A landscape with many valleys, sampled at points; each row gives a point and its height.
From any point a ball takes the steepest step (drop divided by distance) to one of its 2 nearest points. It stops when none of these is lower. Distance is the straight distance between rows; heights are no part of it.
<432> h=5.50: [107 100 137 141 108  92 109  27 108 105  86 165 119 114  67 101  79  87
 108 113 110 117  82 128  71 100 113]
<761> h=6.73: [139 118  75  90 124 101 144 102  53  83 115 128 112 100  78 104 108 121
 127 132  54  67 115 124 114  82  92]
<753> h=3.49: [111  97 136 137  90  96  86 134 128  91 112 106  64 129 105 119  66  85
  89 113 117  87  67  86  68  81 141]
<782> h=6.98: [111 104  77 106 143 108 120 129  89  95 110 107 104 106 139 126 102  68
 102 105  49  93 107 112  78 120  96]
<920> h=8.48: [ 88  88 141 126  96  90  88  66 142 118  75 158 103 168  78  87  96  95
  94 118 128 141  77 109  60  39 111]
<899> h=5.97: [127 111 116 127 127 108 121  56  67  92 103 150 129 121  84  79  72  97
 107 155  76  92  78 122  55  98 110]
<567> h=6.79: [121  69  78  83 108 122  83  50  89  87  83 114  70  98 111 111 136 160
 114  88  72 126  98 106 108  89 122]
<430> h=3.72: [ 40 106 111  70  92  98  72 147  87  98 121  40  98  76 149  95  93  98
  54  54 106 110 101  75 135  88 113]
<329> h=6.02: [ 36  94 107  64  84  95  64 133 122  87  60  79 108  71 107  99 108  80
 114 102 102  97 139  88 137 159 113]
<927> h=3.15: [ 77 119  86 108 106 109 101 104  85 120 127  32  99  83 132  99 108 105
  71  82 101 118  91 104 133  78  96]
<863> h=5.06: [ 72  98 129 154  81  97  94  97 122 106 101  90  94  86  70  89  79  64
 106 139 129 115  87  99  66  68 120]
<170> h=6.01: [ 75  93 100 132 113  57  91  92 109  74  92 128  74  63  96 131 101  74
 137 121  74  94  71 112  47  83 124]
<648> h=7.03: [127 135  67  98 131 113 122  57  77 103 129 149 102 139  83 104 100  88
  87 123  49  74 100 110 115  65  94]
<78> h=6.29: [ 63  88 106  66  60  97  95 158  81  99  81  69 115  79 104  70 106  99
 108  92 115  87 110  77 172 161 102]
<104> h=3.55: [125 107 125  77  97  86 108  58 115  79 101 117 114 102  78  90 106 101
 100 108 149 134  75 147  81  86 101]
<858> h=3.39: [ 78  97 125 110 109  49  92  83 127 130  89 100  84 135 100 101 117 113
 108  95 128 122  70 136  67  78  68]
<940> h=7.48: [131 117  89  60 132  93 146  84 102 123 108 111  99 111 112 101 124 124
  94  85 105 127  89 131 118  89  68]
<669> h=2.91: [109  76  88  99 100  92 119  69  99  99  55 114 111  74  90  99 144 163
 140  64 134 127 121 111 111 144  95]
<203> h=5.03: [ 83  81 109  76  97  75  79  98 126 104  65  96  93  74 100 128 109  84
 109  87 106  91 116 105  69 148  77]
<691> h=5.79: [118  81  65  76  94 123 107 127  82  72  91  91 112  70  77 104 112 161
 106  80 114  78 155  60 114 100 121]
<572> h=2.21: [ 74  90 123 107  95  68  64 123 129  84 111  56  95 120 129  95 122 105
 102  68 138 115  79 115 107 105  93]
<394> h=4.79: [132  95 108 107  78 111 106  75  93  90 106  99  99  79  71  99 127 135
 116  98  82 114 111 138  66 103  88]
<706> h=7.91: [113 126 101  93 154 110 112  40  83 102  98 152 127 160  94  91  52 106
  55 112 108 115  81  96  75  93 111]
<948> h=5.59: [ 98  93 108 124 135  94 112  98 108 107  86 126 128 126 121 102  81  61
  99 119 111 121  97 100  46 124 115]
<591> h=5.52: [ 87  84  95 100 130  56 100  78 108 102  99 118  71  78  99 137  97  93
 122  98 102 111  87 118  61 129  99]
<350> h=5.16: [101  96  68  71  91 140  95 156  56  64 105  85 112  40 139  80  92 136
 105  86  61  62 112  39 125 111 104]
<449> h=4.34: [144 130  69  83  94 106  93  81  74  91 147  87  97  41  97 101 107 127
  85  85  61  66  83  76 128  86 100]
<900> h=5.77: [ 82  80  83  48 109 125  75 138  85  85  81  89 119  45 111  86 115 138
  94  77 126  90 143  36 125 125 124]
<363> h=4.46: [114  92  84 106 105  93 110  91 101 143  68 102  94 135 111 104 121 111
 113  88 105 107 115 114  85 139  50]
<406> h=3.04: [141 116 104  96 107 104 126 123  80 143 130  95 130  96  79  99  61  82
  68 130  98  64 123  75 120  98  82]
<878> h=2.83: [ 57 100 134 142  97  80  82 131 138  93  96  77  74 125 130 127  81  82
 100  91 138  95  86 108  74 104 112]
<949> h=5.05: [ 77 126 118 125  77 106 109  19 136  77 100 176  82 126  72  94  89  88
  93 102 101  93  74 140  69  78 151]
<958> h=6.42: [111  97  93 133  99  74 109  65 108  64  94 164  94  62  77 106 119  81
 142 105  59 114  47 114  54  65 112]
<361> h=7.78: [104 102 116 104  91  76  63 121 111 115 122  76  53 133 116 112 112  93
  77  95 114  85  76  84 149  82 124]
<723> h=1.47: [121  92 121  77  93  81  88 113 110 101 110  51  98 101 117  92 110 113
 103  74 126  88  91 100 137 127  71]
<529> h=4.40: [ 69  91  97 110  81 132  67 123  99  67 103  58  89  45 118  84 109 107
  88  77  94 114  97  70  88 123 124]
<525> h=2.48: [ 85  99  86  81 100 114  98 120  82 103 103  41 118  66 134  93 121 127
  75  94  78  90 139  98 109 109  84]
<69> h=4.09: [ 51 109 127  60  80 122  89 143 112  89 111  48 122  93 141  83  84  93
  70  55  83 101 124  82 155 124  66]
<880> h=8.10: [ 60 118 106  87 115 127 116  19 117 106  93 166  94 176  89  82  76  98
  62 101 120 115  86 120  78  77  93]
<865> h=5.14: [ 97 112  86 134  94 101  80  89  92  93 112  75  90 102  95 131  86  77
  86  84 113 104  98 111 104  94 144]
<698> h=6.38: [137 100  68  96 116 107 124  90  66  80  92 129 109 117  90  99  83  89
 118 128  74  92  87 118  53  81  77]
<107> h=8.64: [ 96  81 139 109  98  80 107  48 130 123  53 156 125 151  84  61  98  94
 123 115 134 146  75 124  85  74  66]
<532> h=3.71: [114 103  87 107  83 128  82 109  60  66 137  62 101  48 100  79 101 124
  93  85  81 108  85  69 125  89 133]
<215> h=3.51: [110  81  85 104 122  87 136  71 105 114  65 148  99  85  65 116 137 119
 142  92 109 142 109 114  93 123  99]
<33> h=8.16: [ 44 109 111 102  90  69  88 154 101 114 134  55 102 128 140  89  81  55
  88  58 116  90  59  69 160  92  79]
<77> h=7.69: [119 122 103  94 139 100 120  66 105 132 113 118 101 158 113  91  88  97
  71  94 112 119  80 126 100  68  79]
<688> h=3.66: [ 88 117  90 117  95 114 107 131  66 120 128  76 102  63  79  94  66  68
  85 123  79  74 105  98 104 123 100]
<282> h=6.63: [ 72 116  70  96 115 131 104 138 114  61  98  87 109  63 133 105 105  86
 104  84  47  87 121 102  81 145  88]
<676> h=2.19: [131 110 111  75  80  96  92  83 106 103  98  96  93 104  72  85 111 105
 106 107 136  81  88 100 137 124 100]
<732> h=5.47: [ 77 102  80  50 107 126 112 158  99  73  75 102 101  48 128  80 102 153
  94  74  86  51 137  32 112 146 105]
<6> h=5.85: [ 90  68  69 103  98 107  76 107  85  67  84 125  94  80  92 134 131 102
 139 101  44 109 125  99  58  86  89]
<340> h=7.55: [ 89 110  84 111 103  83  94 128  90 124 125  87  55 105 137 120  73  68
  81 114  72  85  85  78 133  69 143]
<913> h=5.32: [115  80  71  86  87 118 112 108  85  72  87 110 113  52  72 118 119 132
 133  91  90  97 127 103  69 112  85]
<470> h=2.44: [112 102 111  88  84  85 101 123  82 150 133  73 108  85  99 107  96  82
  65  89  88  83 130  73 166 105  93]
<292> h=7.99: [105 133  98 100 101  81 108  70 124 116 120  98  58 139 134 114  95 114
  76  96  99  87  68 111 150  50 132]
<853> h=2.92: [127  99 127 104  83  91 114  85 108 104  75 106 135 103  72  69  98  75
 121 139 147 106 101 121  96 115 109]
<452> h=6.49: [ 69 106  94  78  83  89  95 160 103 126  85  70 121 107  92  75 117  82
  98  98 135  69 129  74 142 133  64]
<501> h=1.78: [119 108 102 101  84 123 127 123  76 134 106  70 109  75 121  81 127 119
  88 105  88  80 123  76 142 119  97]
<68> h=4.16: [112  80 118  72  85  89  80  78 111  86  98  71 121  75  76  97 123 128
 106  95 136 126 123 142  83  88  97]
<848> h=2.94: [104 102  99  92  77  91  70 131  65  54 155  72  80  63  90 113  81 103
  89  98  77  76  86 101 101  88 131]
<25> h=5.51: [ 78 105 126 131  94  91  71 121 101 111 112  83 111 135  73  86  71  58
  84 127 162 120  96  88 112  89 123]
<281> h=7.26: [134 103  66  70 138 107 141 113  87 104 112  97 101  93 137 132 109 107
 102  74  74 104 105  97 115 101  80]
<709> h=5.84: [ 94  86 111 114  96 116  83 137  90 112 107  61 110 142 105  93  85  50
 102 109 122 118 114  98 144 113 106]
<915> h=7.89: [126 114  92  87 127  89 108 106 118 132 123  81  98 122 126 106  77  67
  64  90 118  86  85  83 107  85  64]
<261> h=4.08: [115 126 113 154  97 119  94  76 130 109 106 117  89 157  89  98  67  85
  74 112 127  93  66  78  82  83 149]
<513> h=6.76: [121  96  77  94 115 108 125  67  94  65  91 171  94 113  80 116  97 101
 133 108  71 145  75 131  70  74 109]
<495> h=7.04: [140 106 100 110  93 116 155 125  74  73 101 107 115  88  93  90 117 116
 133 130  89  81 134 121 104 124 116]
<36> h=3.52: [154  91 119  82 120 115 133 107 106 126 105 117 117 146  90  92  76  99
  98 124 124  74 114  83 123 103  72]
<66> h=2.49: [137 125  77  85  81 123 107 110  77 126 102  75 118  71 105  67 132 138
  66  69 106  91 109  45 176  96 110]
<146> h=4.49: [ 97  63 123 114  99 109  93  85 113 114  84 127  97  93  57 110  67  75
 120 130 107 101 108  99  51  83  86]
<448> h=5.63: [ 63  88 114  98  98  90  64 134  99  86 104  69  83  91 102 121  98  63
 102 107  93 104 118 100 124 115 131]
<40> h=4.82: [121 116  58  76  85 111 124 142  54  83 128  84 114  39 102 107  99 125
 106  94  56  41 123  63 123  91  84]
<195> h=8.05: [ 76 101 113 117 129  79  93 124 120 118 123  73  97 140 125  94  65  58
  88  94 133  75  51  71 133 116  54]
<43> h=5.33: [137  86 102  98  64 111 132  77 109 113  77 147  91  95  57  89 103 122
 120  88  93 127 101 124  48 106  56]
<28> h=3.96: [110  64 124  88 111 119 106 124 121 110  91  96  99 130  89  98  71  85
 114 134 108  87 123  99  82  95  70]
<70> h=2.26: [119  88 106  81 100  98 105  84  91  93  78  71 111  80 116  90 125 179
 116  70 136  89 115  98 129 142  78]
<711> h=6.35: [ 85  87  58 120  87  91  71  60  85  91  69 104  76  69  98 123 133 136
 123  90  74 112  95  97  59  94 104]
<950> h=5.74: [108  81 114  80  60  97 110  39 125 113  61 151  80  90  64  85 137 139
 109  92  92 150  99 135  81  91  70]
<931> h=8.28: [ 96  90 117 114  98 104  77  83 140 128  99 109  80 162  68 103 115  84
 102 131 114 122  88 100 103  67 104]
<479> h=4.31: [ 80 116  95 122  99 103  98 123  87  85 114  77 112  63 102 106  72  71
 103 126  84  85 121 126  47 112  97]
<171> h=4.60: [109 126  96 146  80 105 100  55 124  85 101 116  84 128  90 112  90 101
  88  88 113  96  79 135  75  87 156]
<283> h=2.88: [ 63 113 129 133 114  63  82  99 120 111 112  63  90 159 109  89 121 117
 100 108 136 106  73 118 109  56  84]
<519> h=8.04: [122  90  91  97  84 104  71  92 121 121 113  85  63 123  95 109 122 108
  92 114  79 109  97  86 103  80 107]
<785> h=7.29: [135 121  85 116 117 107 100  96  80 116 138 106  94 124 110 123  87  72
  80 118  52  79 112  91 125  67 123]
<307> h=3.93: [ 84  72 101 107  81  68  94  73 110 132  48 110 105 115 111 112 128  95
 118  68 117 152 103 132  68  97  56]
<804> h=5.00: [ 77  83  95 130 110 117 102 121 106  76  94 118 138  94 114 102  85  46
 120 127  73 108 121 115  30 106 107]
<609> h=6.30: [ 37 111  85  65  80 128  81 146 100  66  68  86 107  41 108  90  93  92
  90  96  61  79 135  81 115 148 111]

For each start below, name the point where the ball stops.
<698> | <723>
<195> | <329>
<706> | <329>
<880> | <329>
<900> | <848>
<107> | <723>
<865> | <723>
